Each row is a point on a landscape with many peaks, with its height.
From any point a climber steps to the highest of the 2 points nearest to it. It stops when none of these is higher. Distance is the straight distance between rows; heights are no part of it.
Z_221: [119 117 151 119 130  93 126 104 153 139 147 124 112 153 103 127 118 104
 101 134 118 166 123 109 163 137 149 109 117  91 145 137 112 110 136 121
  90 126 125 105 139 106  81 105 148 131 138 146 116 122]  (h 1.72)
Z_839: [173 152 127 123 172 173 110 151 164 105  77 102  90 195 202 129 172  95
 111 171 157  95  83  81  91  75 142 109 142  82  78  74 116 150 108  94
 157 148 115 148 104 119 199  88 159 165  99 110 131 118]  (h 1.78)
Z_505: [149 137 100  98  88 152 110 133  74 130 131 156 147 151 135 149 131 168
 129 108 105 101 170 144 126 121 158 122 159 111 123  95 116 191 138 157
 129 132  83 181 120 146 140 104 114 115 128 144 136 136]  (h 5.23)
Z_143: [159 140 127 122 150 110 131 115 173 122 114 169  82 145 163 100 133 120
 122 130 117 137 112  72 148  71 124 115 114 103  86 104 120 110 125  97
 107 123 103 112 132 136 175 119 137 133 149 115  97 149]  (h 2.17)
Z_836: [108 114 122 137 120 112 101 134  94  98 148 143 120 139  79 109 137 146
 100 113  97 132 122  91 190 115 172  99  96 128 151 110 129 166 136  76
  67 182 100  83 123 187 134  91 148 147 114 169 105 103]  (h 6.27)
Z_788: [170 160 133 115 119 122 174 148 118 130  79 162 135 143 171 141 131 166
 149 125 135 112 142 116 155  74 135 162  59 154  89  76 166 159 189 109
  96 118 147 150 136 138 165 120  70 137 120 123 127 112]  (h 2.90)
Z_41: [128  90 174 115 119 109 175 158 128  86 119 113 137  82  92 124 123 116
 175 130 114 119  87 142  76 112 125 202  77 141 125 115 138  88 176 118
 165 151 114  71 106 134 109 147 136 131  92 112 120 125]  (h 5.08)
Z_912: [109 127 121 110  89 114 129 129  98 117 171 145 119 138  61 131 101 108
  98  98  86  92 114 149 173 121 192 115 127 139 150 119 128 132 152 105
  77 193  98 119 130 169  83 130 141 147 105 184 110  93]  (h 7.03)
Z_17: [130  85 180 111 142 111 138 156 134  89 166 129 132 100 108 109 180  92
 173 119 111 152  98 144 100 146 134 181 164  85 145 153 119 122 123 153
 188 129  58  84 122  88  84  84 196 117 140  86 110 148]  (h 5.41)
Z_790: [141 128 117 141 104 126 101 138 121 136 147 164 147 109 173 155 147 175
 166 132 124 155 192 140 120 148 101 135 163 150 142 142 143 170 123 166
 141  98  98 167 123 106 147 129 104 101 143  90 116 169]  (h 3.52)
Z_636: [151 163 140 137 154 164 112 140 173 129 114 128  82 224 156 116 184 125
 126 132 162  92 107 108 160  74 169 116 145  81  92  82 121 140 123 113
 132 166 128 158 100 122 174 115 138 170  87 135 136  80]  (h 1.91)
Z_538: [ 88 132 115 129 133 162  76 143  93  94 141 181 111  82 134 142 146 181
 153  93 135  83 136  88 117 120 113 121 156 137 152 124 142 127 130 101
 175 197  64 107 114 201 201 144 141 137 101 147 110 140]  (h 2.44)
Z_894: [104 107 124 122 136 112 226 125  96 187 143  94 147 141 110 147  69  97
 108 158 111 131 151 153 121 152 111  95 102 150 104 149 147 109 120 120
  82 103 136 104 100 101  97 105 124 100 181  97  79 180]  (h 4.56)
Z_608: [116 120 146 149 143  93 123 121 156 100  95  91 156  63 103 129 113 121
 146 118 126 192  83 158  96 156  99 198  51 178 137 127 123  77 128 102
 150 101 194  97 172  92  93 178 138 153 139 117 159 116]  (h 2.04)
Z_489: [105 151 123 131 171 177 127 142 140 144 130 144  61 183 123 105 180 146
 121 149 158  78 119  87 137 100 150  93 173  89 123 108 153 139 105  95
 178 185  75 118  79 154 206 125 148 176  75 149  83 134]  (h 2.18)
Z_405: [112  78 185  93 137 111 151 164 133 106 181 124 124 136  83 107 177 125
 147 148 107 134 106 113 162 125 196 175 125  78 149 133 141 157 152 126
 178 187  44  79 107 136 111  66 153 144  91 152 104 127]  (h 6.31)
Z_692: [ 94  77 156 128 101  97 152 140  83 130 158 117 179  98 143 162 139 191
 144 147 100 155 183 155 112 124  90 135  82 188 140 176 181 182 134 131
  81 128 103 123 124 123 127 123 100  99 180 131 142 159]  (h 3.13)
Z_880: [168 133  73 165 133 110  56 126 152  81  76 117 164  78 165  94 121 152
 109 126 145 191 126 101 130 145  98 119  75 175 134 112 125 156 106 113
 109  62 190 143 177 168 178 157 107 135 141 108 163 109]  (h 1.71)
Z_794: [100 119 123 172 176 152 104 131 145 153  94  66 145  93 123 114 141  99
 148 151 144 153 116 136  84 183  73  90 169 112 141 167 112 102  71 148
 165  93 155 122 102  98 113 144 146 115 121  81 158 137]  (h 4.05)
Z_630: [111 160 122 128 100 150 190 130  67 153 119 137 138 143 123 169  89 154
 139 120 143  75 161 153 143 127 117 140  94 187 127 117 160 140 171 138
  99 130 174 156 130 134 156 139  73 117 123 159 119 115]  (h 5.42)
Z_832: [116 162 121 132 119 157  87  98 190 167 132 179  56 141 132 120 137 101
 135 102 144  98 121 144 126 121 112 108 232  76 137 172 104  77  95 173
 179 158 130 155 115 145 129 180 134 129 102 134 142 115]  (h 5.68)
Z_129: [131 112 106 116 146 117 161 114 120  99  98  73 165 106 102 108  68  82
  88 136  97 137 105 119  81 155 109  95  71 142  97 106  95 103  75  89
  91  78 158 101 129 132  99 113 157 115 173 114 125 140]  (h 3.54)
Z_752: [135 103 153  94 118 107 149 123 151 107 144 106 117 154  92 117 102  85
  96 124  92 125 101 148 108 122 155 129 117  73 119 120  82 103 124 135
 121 123 116 113 124 123  56 114 164 133 138 133 126 123]  (h 1.56)
Z_853: [ 68 103 123 153 130 152  69 133  95  72 131 139 143  59 127 133 143 178
 150 112 132 125 141 104  82 140 104 109 130 149 164 144 136 137 106 109
 143 162 105 115 114 194 168 167 144 115 115 141 145 121]  (h 2.60)
Z_985: [187 110 138 109 121 101  83 169 153  54 134 165 122 123 144 118 174 154
 124 103 139 154  92 106 169  89 204 192  99  99 132  64 131 184 179  87
 119 172 100  91 144 198 142  60 139 176 112 139 147  93]  (h 1.01)
Z_69: [154 127 100  67  53 149 146 141  65 119 138 163 161 113 109 161  91 152
 132  84  84  70 147 181 112 106 169 162 136 132 115  93 107 158 161 167
 127 160  86 155 127 162  93 123 101 115 111 168 150 124]  (h 5.73)
Z_185: [151 133 122  88  86  74  79  84 143 124 184 200  86  91 124 123 104 132
 100  90  90 155 130 105 189 117 157 129 147 118 142 151 135 136 147 128
  91 124  86 116 188 160 122 115 135 100 176 153 103 139]  (h 0.73)
Z_677: [151 119 128 103 110 148 183 125 104 126 118 139 132 137 103 130  81 107
 140 113 118  77 115 160  65  99 116 170 123  99  92 106 100  91 134 146
 159 136 119 132 117 133 101 155 138 126 113 125 123 120]  (h 4.97)
Z_887: [126  99 119 111 110 116 165 123 100 114 160 180 139  85 147 141 100 126
 132 116  85 129 161 146  90 137  97 133 159 124 114 138 113 122  99 148
 112 114  54 107 105 126 117 121 142  79 190  99  94 198]  (h 5.76)
Z_644: [122 162  84 136 105 134  75 107 137 190 125 136 125 129 160 136 119 141
 124 108 146 135 176 112 156 154 118  77 205 120 166 152 140 152 127 170
 109  91 135 173 130 138 133 132  82  93 139 134 135 153]  (h 2.72)
Z_499: [157 108 139  93 105 111 192 134 139  92 134 155 117  78  99 128  87  94
 144 112  92 100  98 139  72  93 119 195 101 140 102 102 118  70 152 113
 161 160  96  69 115 157 111 155 135 105 121 113 101 142]  (h 5.54)
Z_205: [ 91 118 174 146 143 127 150 128 110 180 135 103 135 158 109 139 159 134
 155 168 146 134 132 126 139 155 129 119 123 117 134 168 153 121 138 142
 147 132 135 129  97  72 102 126 121 132  97 130 123 135]  (h 5.46)
Z_178: [134 157  93 105 100  71 128  75 197 136 174 161 105 100 120 112  84  94
  60  73 123 149  81 136 197 114 137 154  99 162 102 144 111  52 127 119
  53 111 129 105 197 132  75 192 124 129 184 169 137 147]  (h 0.52)
Z_868: [109 171  99 131  84 149  93 116  75 101 112 142 145 107 107 142  95 169
 119  81 136  85 131 165 153 137 147 157  99 181 150  91 123 137 166 129
 107 144 170 160 151 158 112 160 102 141 105 183 159  88]  (h 2.62)
Z_226: [143 105 172 120 161 127 165 183 125  90  90 104 134  92 136 130 159 115
 179 151 109 125 101 100  73  93 121 174  63 134  94  98 157 126 160  91
 169 152 108  91 116 139 160 113 150 147 102  90 128 127]  (h 4.69)
Z_354: [151 173  81 138 139 163 125  98 117 104  80 142 138 106 145 119 111 117
 132 110 157  97 102 135 102 110 112 152 106 148 108  81 101  92 119 130
 127 113 194 167 146 136 151 186 118 144 111 137 157  98]  (h 2.26)
Z_325: [126 148 141 130 149 166 148 156  74 159  93  96 139 189 142 138 172 182
 151 163 145 107 169 113 122 131 144 107 107 124 110 111 164 187 129 141
 148 115 127 167  91 107 177  96  91 143 104 118 128 113]  (h 3.27)
Z_597: [156 129 167 107 108  96 179 112 172 164 122 137 107 140 116 147 110 104
 148 132 119 141 109 157 153 105 130 182  97 125 110 141 134  78 180 142
 120 118 162 125 138  74  73 143 105 121 127 132 129 127]  (h 2.47)
Z_452: [121 183  90 108 108 128 178 103 118 182 180 117 102 170  92 131  49  71
  60  80 136  85 143 156 162 118 132  89 146 178 101 138 124  86 140 140
  29 141 183 155 165 143  93 178 116 125 181 164 138 120]  (h 3.82)
Z_214: [129 109 128 120 151 145 124 134 136 101 123  87 102 182 138 110 131  99
  83 151 119 112 110  96 115 118 146  66 136  74 114 107  83 144  95 108
 129 136 108 115  97 123 141  74 177 132 123 133 112 120]  (h 4.36)
Z_100: [118 169  81 141 127 127  96 108 141 186 112 143  94 129 152 112 109 130
 107 101 137 125 153  73 160 134  93  61 175 137 132 140 156 134 117 131
  93  89 135 130 128 156 178 143  87  84 164 142 111 174]  (h 2.52)
Z_991: [ 98 109 143 159 123 123 142 124 110 177 133  79 187 135 145 175 112 167
 117 145 154 176 174 152 137 185  85 107 115 176 154 167 171 151 116 150
  81  82 176 139 161 102 114 126 101 108 161 133 170 155]  (h 3.60)
Z_919: [105 155 148 130 145 162 139 136 140 167 149 139  73 225 108 110 179 136
 137 158 166  75 120 113 164  99 171 109 168  88 118 120 143 136 125 123
 170 186 110 148  83 118 150 126 127 178  64 169 110 103]  (h 2.05)
Z_885: [132 178 129 136 110 149 125  85 158 187 143 170  72 144 124 145 114 114
 136  99 155  92 126 153 142 105 113 137 181 121 113 144 115  65 124 167
 145 146 163 170 129 120 129 195 111 127 121 141 140 107]  (h 6.28)
Z_727: [132 119 121 122 147 121 121 113 137 138 106  59 161 127 113 115 104  93
  92 134 122 164 116 146 112 173 117 101 126 105 127 125  81 116  89 118
 132  62 158 123 143  95  69 119 165 132 148 108 149 136]  (h 3.51)
Z_886: [121 131 112 178 136 124  71 129 127 114  80 114 161  96 171 118 128 184
 127 129 145 163 150  95 125 133  73  89  90 184 146 134 169 156 125 105
  95  98 184 135 150 182 200 162  91 127 140 125 170 111]  (h 1.81)
Z_259: [122 166  97 107  86 125 197 123  84 181 173 140  99 167  81 139  58 105
  82  97 106  73 150 163 171  99 148  98 139 186 117 129 159 128 168 139
  46 163 160 158 136 147 112 133 100 106 162 166 104 126]  (h 4.32)
Z_440: [166 146 100 169 158 125 124  94 197 153  83 103 137 131 140 115 135 102
 109 137 157 182  95 128 174 128 107 148  99 140 105 116 104  77 111 117
 103  83 205 132 164  85 124 166 126 143 129 117 166 115]  (h 1.41)
Z_914: [177 147 112 167 182 144 101 131 184 129  58  88 122 152 161 104 160 101
 132 171 158 156  93 100 143 117 108 116 116 119 105 103 100 127 109 112
 135  83 196 150 134  83 158 109 137 147 110  84 162  96]  (h 1.55)
Z_725: [108  98 133 143 146 114 154 140  90  87  94  62 169 115 102 111 107 109
  98 148  96 149 125 113  96 149 119  84  30 158 126 119 134 142 106  81
  71 118 162  92 119 144 117  98 148 126 140 122 132 112]  (h 3.85)
Z_529: [ 46  95 176 164 135 133 142 135  78 149 169 106 170 122  86 125 148 140
 158 171 169 107 128 141 123 171 136 129 130 151 156 202 154 114 132 151
 150 177 134 105 100  90  87 178 141 144  81 159 144 127]  (h 6.03)
Z_723: [108 136 111 116 159 178 125 161 106 125 136 158  95 137 134 133 149 163
 137 122 139  66 129  98 111  95 133 118 150 114 113 105 153 134 116  95
 194 201  54 114  91 189 218 122 136 166  88 149  89 150]  (h 2.30)
Z_547: [120 125 153 142 139  91 110 105 157 180 155 142 104 164 132 135 148 134
 116 148 127 196 146  73 188 144 129  81 143  99 158 171 158 133 130 119
 101 115 110  84 143 109 136  90 112 129 143 119  94 157]  (h 1.90)
Z_366: [ 83  97 134 143 147 124 128 135 105  80 143 131 120 113  93 111 126 121
 119 134 105 135 123  89 121 134 139  90 109 120 147 137 123 125 115  81
 115 164  96  78 105 173 143 106 170 128 117 131  87 131]  (h 5.72)
Z_13: [118 155  88 135 151 176 118  98 148 136 103 105 113 127 133 100 105  79
 111 119 148  98 122 119  76 143  98  80 212  77 130 126  91 102  69 157
 151 102 152 155 104 156 133 146 125 106 128 114 138 125]  (h 4.72)
Z_560: [199 110 174 107 125  82 109 161 177 100 150 162 103 136 151 119 183 144
 165 135 124 186 131 107 160 106 170 189 114  83 138 119 163 180 167 128
 186 118 101 116 153 126 145  58 137 139 143  78 103 126]  (h 1.24)
Z_974: [ 94  91 161 158 149 126 134 155 107 138 129 113 154  89 137 140 174 143
 208 142 128 146 130 160  72 130  65 156 131 167 108 185 162 114 108 144
 175 117 116 124 114  72 133 166 149 117 141  70 145 145]  (h 1.73)
Z_172: [ 67  94 176 150 123 128 164 152  84 108 158 122 151 101  81 131 134 150
 164 152 139 102 115 133 123 129 140 164  86 162 151 165 161 108 163 107
 158 203 126 101  96 144 121 173 138 149  80 156 107 105]  (h 6.75)
Z_545: [172 108 166 111 131 112  91 176 152  89 123 141 120 160 136 125 190 168
 146 132 148 133  97 115 157 109 201 180 119  70 142  87 124 188 174 106
 162 168 110 130 127 149 141  63 144 179  85 143 137  90]  (h 1.08)
Z_673: [154 126 152 122 139 159 172 135 118 159 113 155 113 145 135 147 132 116
 177 129 128  80 117 165  67  96  96 194 153  96  82 131 120 104 123 163
 217 138  97 137 102  87 126 157 139 125 108  80 113 145]  (h 4.49)
Z_572: [106 100 166 129 125 121 190 174  84 122 113  56 176 167  88 114 138 126
 130 178 117 121 129 137 135 142 167 110  52 143 125 124 141 157 162 110
 111 138 141 116  96 111 104  87 130 140  89 135 129  97]  (h 4.57)
Z_210: [167 161  76 166 138 115 114  93 177 124  71 127 162  98 164 126 123 143
 112 123 166 159  95 146 179 116 109 187  64 191 107 103 117  98 131 129
  98  70 211 157 189 102 140 178  93 145 134 131 167 113]  (h 1.29)
Z_924: [124  76 157 121 140 102 109 158 116  87 172 116 137 117 136 102 178 116
 142 135 102 177 147 130 113 169 132 122 161  96 161 152 107 161 102 145
 138 115  42  97 119  87  88  64 184 106 164  94 112 167]  (h 5.05)
Z_852: [ 99 142 121 128 111 145 156  93 102 175 153 149 112 131 122 152  80 121
 128 117 143  90 143 155 111 135 104 124 170 134 128 153 124  84 129 153
 137 136 133 137 108 116 114 170 111 107 141 131 104 156]  (h 7.26)
Z_267: [145 177  80 133 111 147 110 115  87  86  72 148 157  91 153 127  98 163
 124  86 154  90 120 143 124 113 128 170  67 198 116  68 124 131 148 125
  98 104 189 163 168 160 155 176  95 146 113 152 169  93]  (h 2.43)
Z_951: [145 116 117 147 141 116  74 136 168 103 148 177 114  80 167 138 170 134
 170 135 132 162 168 125 123 143  92 154 180 121 151 169 132 147 108 162
 208 109 107 141 131 102 149 137 143 109 135  51 115 166]  (h 3.74)
Z_20: [112 113 167 142 149 133 187 145 107 144 100  75 146 167 100 121 133  97
 155 163 134 105 110 138 111 130 130 129  92 120 112 124 126 115 144 120
 138 117 157 123 103  82 107 119 139 138  98 119 120 115]  (h 4.99)
Z_72: [129  91 174 101 114 125 144 185 106 123 157 118 162 147 105 126 183 160
 171 157 116 127 127 148 141 132 183 178 131  96 131 127 136 181 162 146
 176 167  63 120 105 100 102  86 132 146  81 142 120 135]  (h 5.89)
Z_906: [151 126 145  65  85  86  77 122 150 112 202 196  83 117 103 130 127 126
 111  71  73 123 112 126 187 102 195 149 156  93 143 124 127 158 160 121
 103 185  60 121 167 178 117 101 141 129 139 179 127 100]  (h 0.83)
Z_288: [177 134 122  86  93 104  51 147 146  82 165 199 114 114 133 144 148 167
 137  82 123 116 114 121 168 104 192 184 152  99 143  91 126 178 175 116
 152 180  89 150 169 200 140  95 140 163 115 161 140  94]  (h 0.93)
Z_71: [131 133 129 110  88 125  97  96 130 155 149 131 139 135 101 153 100 124
 103 114 128 134 134 182 138 157 167 138 147 108 159 152  98 105 140 170
 125 122 151 155 163 102  43 151 123 143 107 162 150 105]  (h 3.08)
Z_669: [112  93 183 101 130 106 151 123 154 101 173 152 106 111  85 120 150 102
 148 132 112 137  96 130 134 135 151 176 138  80 154 146 125  90 149 133
 174 176  74  76 121 118  92 107 161 124 109 130 100 132]  (h 5.83)
Z_192: [ 90 126 126 113 120 141  61 132 127 140 173 173 115 151 139 126 177 166
 124 124 127 125 151 113 157 151 162  94 236  86 188 149 135 181 114 144
 150 168  35 134 114 140 136 108 120 118 104 156 107 142]  (h 5.14)
Z_559: [127 153  87 132 122 141 107 104 150 191 127  95 137 138 138 136 110 106
  88 126 161 150 162 136 147 171 118  78 210  91 153 149 107 125  93 173
 114  75 162 164 135 117  86 129  99 103 142 125 157 134]  (h 2.95)
Z_780: [104  93 151 150 140 116 117 126 121 108 122 101 160  44 121 143 127 142
 178 124 123 159 111 171  68 150  76 184  89 173 135 176 138  94 133 135
 166 112 161 106 147  94 106 180 154 117 150  91 152 125]  (h 1.88)
Z_184: [148 118 154 111 122  86 165 128 179 133  97  89 142 112  97 116 115  87
 133 118 109 170  76 172 124 130 130 189  77 138 108 117 112  77 148 124
 132  80 175  89 155  78  47 143 136 147 128 115 154 121]  (h 2.24)
Z_393: [153 124 143 135 172 145 172 151 104 100  68  96 143 128 149 128 123 100
 150 167 115 110 114  84  71  98 105 115  62 139  86  90 145 131 133  86
 128 128 122 119 115 123 167 106 142 147 125  94 121 130]  (h 4.38)
Z_372: [ 86 115 130 173 129 122  70 110 139 111 114 109 149  55 148 143 122 181
 141 121 147 166 132 123 109 134  67 130  94 196 158 166 161 119 115 105
 118 121 190 127 157 158 164 183 114 117 147 143 160 123]  (h 1.92)
Z_87: [ 81 122 118 151 157 135 146 111 134 121 140 136 103 138  83  98  97  89
 105 128 137 109 108 110 129 131 122  73 140 121 142 136 106  70 105  88
 118 158 125  93 101 150 128 144 166 125 118 133  82 125]  (h 5.22)
Z_195: [ 99 150 123 131  86 119  66  95  93 137 152 130 148 110  95 157 100 154
 100  99 138 128 113 170 161 161 170 143 132 158 194 134 112 134 159 138
 106 137 153 151 175 119  67 157  91 148  89 198 157  86]  (h 2.85)
Z_795: [169 149  84 140 104 109 122 105 151 129  93 136 149  65 150 145 105 139
 124 134 140 154 128 189 136 160 104 200  86 191 115 124 106 106 140 156
 162  66 216 180 197 111 128 190  99 141 138 113 160 122]  (h 1.17)
Z_18: [145 131 121  84  72 137 149 141 103 115 152 157 123 128  76 141  96 127
 118  83  91  59 111 165 139  95 180 151 127 124 120  91 114 124 165 131
 126 194  90 135 122 181 100 136 128 141  96 176 130 106]  (h 6.30)
Z_89: [107 135 117 139 149 137  95 114 163 135 122 125  82 170 126  88 137  96
  89 119 137 121 119  77 156 129 134  41 171  88 147 128 107 121 104 109
 108 141 117 104 108 158 146 109 148 120 127 149 109 127]  (h 4.74)
Z_521: [124 148  49 142 137  92  95  83 168 106 124 138 135 106 122  77  96 107
  52  74 130 150  75 106 181 113 129 127  90 174 112 111  99  80  95  96
  46 100 145 101 182 145 115 178 124 125 169 156 142 150]  (h 0.41)
Z_497: [111 129 139 139 104 119 110 128  85 154 137 133 168 128 157 165 131 194
 145 133 128 152 194 133 142 151 113 111 123 167 152 154 156 180 144 152
  99 108 126 160 137 112 140 128  73 105 145 134 140 147]  (h 3.34)
Z_741: [149 149 117 101 159 165 227 152  77 137 101  71 132 215 131 116 118  98
 104 175 131  84 154 114 105  95 139  77 101 122  88  85 134 154 115 125
 118 122 149 161  92 109 161  62 108 134 122 109  96  91]  (h 3.78)
Z_56: [114  89 118 109 109 110 206 117  96 137 159 131 137 108 103 133  64  85
 107 129  75 113 147 154  98 130 119 101 127 134 105 147 118 108 103 120
  87 125  87  81  94 138  86 113 148  86 179 106  80 183]  (h 5.15)
Z_661: [180 135 123 157 179 148  82 145 162  81  63 100 121 152 189 107 160 111
 128 166 150 149  87  80 101 100 124 114 104 107  98  95 113 157 124  85
 138 114 155 131 135 115 178  89 161 157 104  81 146 112]  (h 1.66)
Z_779: [178 105 179  84 121  80 124 125 204  97 169 163  80 138 130 105 160 110
 127 121 105 184 112 105 170  95 182 171 126  68 142 121 135 146 153 132
 141 131  76 101 157 131 119  56 150 125 157 117 103 121]  (h 1.32)
Z_934: [123  94 129 152 125 119  95 163 122 109 156 127 154  97 156 112 167 125
 155 134 123 167 170 152  95 186  90 107 206 134 153 155  93 131  83 155
 142 103  72 119 103  79 104 122 168 111 165  80 132 168]  (h 4.70)
Z_264: [ 88  99 134 141 141 112 191 119 111 193 155  58 175 127 136 182  71 117
 108 150 153 160 146 159 133 200  84 106 114 171 124 163 166 106 117 132
  75  93 174 108 144  90  76 124 126 104 176 123 144 182]  (h 3.97)
Z_803: [129 111  94 153 118 146  92 144 120 120 137 110 179 110 163 122 141 118
 134 129 140 152 183 176  97 202  94  95 220 138 169 143  76 141  80 181
 139  84 114 165 110  91  82 138 131 109 139  91 163 162]  (h 4.37)
Z_406: [110 124 153 122 117 152 106 160  99 146 160 143 146 174 127 135 180 179
 151 157 132 112 144 139 147 146 168 133 181  92 143 143 129 181 129 158
 168 158  66 158  97  96 113 110 121 146  84 155 119 132]  (h 5.51)
Z_956: [146 152 103 123 167 166 174 132  83 113  79  88 135 160 153 120 109 103
 117 167 129  99 146  78  82 108 111  67  91 140  92  89 134 157 107 106
  96 107 145 142 109 135 189  90 108 122 140 100 115 121]  (h 4.07)
Z_984: [123 129  91 106 111 155  73 147  96 133 162 166 118 151 147 136 151 173
 114 104 101 101 162 120 141 126 167  95 209  93 148 111 122 204 107 135
 143 157  31 139 106 173 167  85 139 119 123 152 114 153]  (h 4.87)
Z_715: [120 123 136 139 113 123 147 135  79 114 101  86 166 162  95 125 116 132
 106 137 122 128 138 127 155 143 153  95  60 153 151 114 133 160 146 106
  58 128 163 127 126 141 108  99 114 133 113 160 130  93]  (h 4.21)
Z_373: [132 177 116  95  87 127 123  89 139 164 168 124 105 164  97 139  75  92
  81  80 131 109 136 171 147 139 154 107 151 128 122 136  91  92 128 171
  82 120 158 174 169 129  70 178 108 138 150 174 169 100]  (h 3.39)
Z_182: [119 108 132 152 150 120  89 116 145 140 129  91 146 107 111 132 138 109
 130 131 137 186 123 144 119 181 115 118 154 112 161 168 102 104 105 145
 152  89 151 118 142  82  70 131 164 128 127 103 148 142]  (h 3.77)
Z_958: [129 144  86 144 150 146 135  99 139 184 103  55 158 128 123 132  94  87
  73 147 154 167 132 139 136 189  96  88 155 119 131 120 108  92  83 140
 109  58 195 144 151 108  94 132 117 112 156 124 167 133]  (h 3.23)
Z_48: [121 133 112 134 177 159 110 132 156 118  92  45 120 149 165 102 127  91
  97 160 131 130 105  86  82 144 102  49 178  84 123 119  85 156  65 125
 150  92 140 124  91 102 152  80 156 106 129 100 131 128]  (h 4.06)
Z_569: [216 116 140 127 135  89  67 160 187  85 122 155 102 168 166 123 192 140
 152 143 153 174 114 111 166 100 174 177 111  81 119  99 132 191 171 112
 176 129 149 145 145 133 143  75 149 177 106  84 126  92]  (h 1.16)
Z_329: [152 146 109 142 149 144  81 126 185 140 108 183  78 108 175 138 166 136
 155 143 139 140 141 105 122 114 102 126 190 100 126 148 141 131 100 141
 205 117 120 153 118 122 179 132 124 117 116  90 104 150]  (h 3.94)
Z_439: [ 70 137 145 156 104 144 164 147  61 127 146 141 142 106 111 168 112 179
 149 135 141  72 142 142 130 113 116 150  80 195 135 144 175 131 169 110
 129 186 144 132 108 161 168 169  94 137 106 159 108 112]  (h 6.02)
Z_173: [168 146 129 130 133 154 116 123 149 136 105 183  95 123 155 150 141 139
 177 133 141 107 125 140 101  95 109 170 150 102  94 120 128 116 129 153
 210 127 138 174 125 107 163 151 125 134 101  96 121 136]  (h 4.18)
Z_881: [ 99 133 103 131 117 156 140 115  85 132 159 183 128  96 140 145 108 151
 144 109 116  89 165 131  92 126  90 124 176 143 125 143 125 118 107 150
 138 145  63 120 101 139 149 163 121  88 156 117  96 178]  (h 6.34)
Z_228: [135 135 161 150 167 102 109 104 199 142 118 165  77 152 153 102 169 123
 129 146 134 185 115  54 183 112 114 112 131  95 131 138 150 108 123  89
 112 124 125  84 138 103 171  97 135 140 144 106 101 137]  (h 2.03)
Z_583: [ 76  78 138 146 112 126  77 134  86  85 166 126 176  75 123 131 156 174
 145 125 117 151 158 149  90 166 115 120 136 151 175 170 123 147 110 143
 122 146  91 126 119 137 105 143 141 110 130 139 149 131]  (h 2.76)
Z_811: [138 134 135 101  87  60 112  79 174 119 187 175  98  78 111 125  94 104
  85  92 104 179 104 114 192 126 152 165 107 147 154 151 137  85 152 112
  69 126 110  78 199 133  74 127 118 120 181 170 118 138]  (h 0.63)
Z_437: [128 163 118 102  89 142 248 143  83 170 134 137 117 163 101 153  68 119
 121 128 127  61 150 183 139  96 138 146 107 201  99 112 170 118 189 142
  79 141 177 150 119 138 132 127  72 104 143 154  93 121]  (h 4.88)
Z_66: [121 143  92 162 163 162  86 126 165 136  71  62 136 119 151  95 140  96
 114 149 149 140 127 110  98 166  98  70 181  90 152 144 104 131  82 141
 155  90 172 138 103 132 137 114 123 108 118 108 154 122]  (h 4.35)
Z_252: [162 100 177  75 126  87 140 128 203  98 150 115  86 151 120 100 146  61
 103 133  89 162  88 121 124 106 159 146 126  50 113 129  95 120 126 131
 134 110  98  95 143 111  89  75 189 124 152 113 118 126]  (h 1.42)
Z_391: [142 175 136 111 159 167 180 133 108 183 103  79 119 229 136 123 162 128
 122 173 151 108 160 112 125 120 128  90 140 100  97 108 139 154 114 151
 136 101 166 181  94  79 153  82  83 141 108 114 131  93]  (h 3.49)
Z_422: [115 146  86 160 127 141  98  97 120 112  96 131 140  57 137 136  88 141
 130 107 144 132 119 128  96 154  78 134 104 181 132 127 116  94 108 123
 128  93 180 138 155 150 168 191 106 115 141 136 148 139]  (h 2.07)
Z_745: [ 93 158 101 140 140 187 120 104 135 154 126 145  84 151 119 108 113  86
 127 105 156  56 115 121  79 115  96 102 232  86 133 134 103  76  86 165
 185 162 127 144  88 161 148 180 125 116 102 133 126 118]  (h 5.17)
Z_753: [159 147 134 126 117 116 175 120 154 129  85 145 133 130 147 138 115 138
 149 127 141 119 122 152 159  84 131 189  60 164  92  99 136 100 181 114
  86 109 182 132 140 103 124 149  85 133 126 133 136 116]  (h 2.71)
Z_345: [143 132 167 142 148 124 168 156 102 152  76 105 152 168 155 138 157 173
 157 163 126 141 156 107 130 109 114 123  50 155 103 118 189 173 157 103
 106  97 159 142 120 106 184 108  80 135 130 101 135 109]  (h 3.09)
Z_278: [ 94  64 131 133 110 121 136 136  63  89 139 109 194  76 140 148 129 178
 145 126 102 132 170 158  69 148  96 120  90 184 144 154 147 154 107 135
  97 126 120 131 114 146 114 147 133  97 156 129 169 134]  (h 2.93)
Z_358: [156 151  94 135 139 122 123 103 155 139 115 176  96  95 169 121 109 123
 135 126 121 130 124  71 125 103  88 102 142 134  87 126 132 103 110 118
 117  82 121 138 136 141 190 152 114 101 173 113  94 169]  (h 2.32)

Two climbers start at each pair of points below. Name the first point that both come to, or write never.
Z_780, Z_790 -> Z_499
Z_886, Z_725 -> Z_172
Z_48, Z_129 -> never

Call two points neighbours if one is among the 2 nearest of the other. Go from one point of each pair to the other, from neighbour to neighbour, staying as high as possible. Name the lowest point that can't be avoided.
Z_405, Z_852 -> Z_48
Z_499, Z_66 -> Z_497
Z_852, Z_172 -> Z_727
Z_405, Z_912 -> Z_984
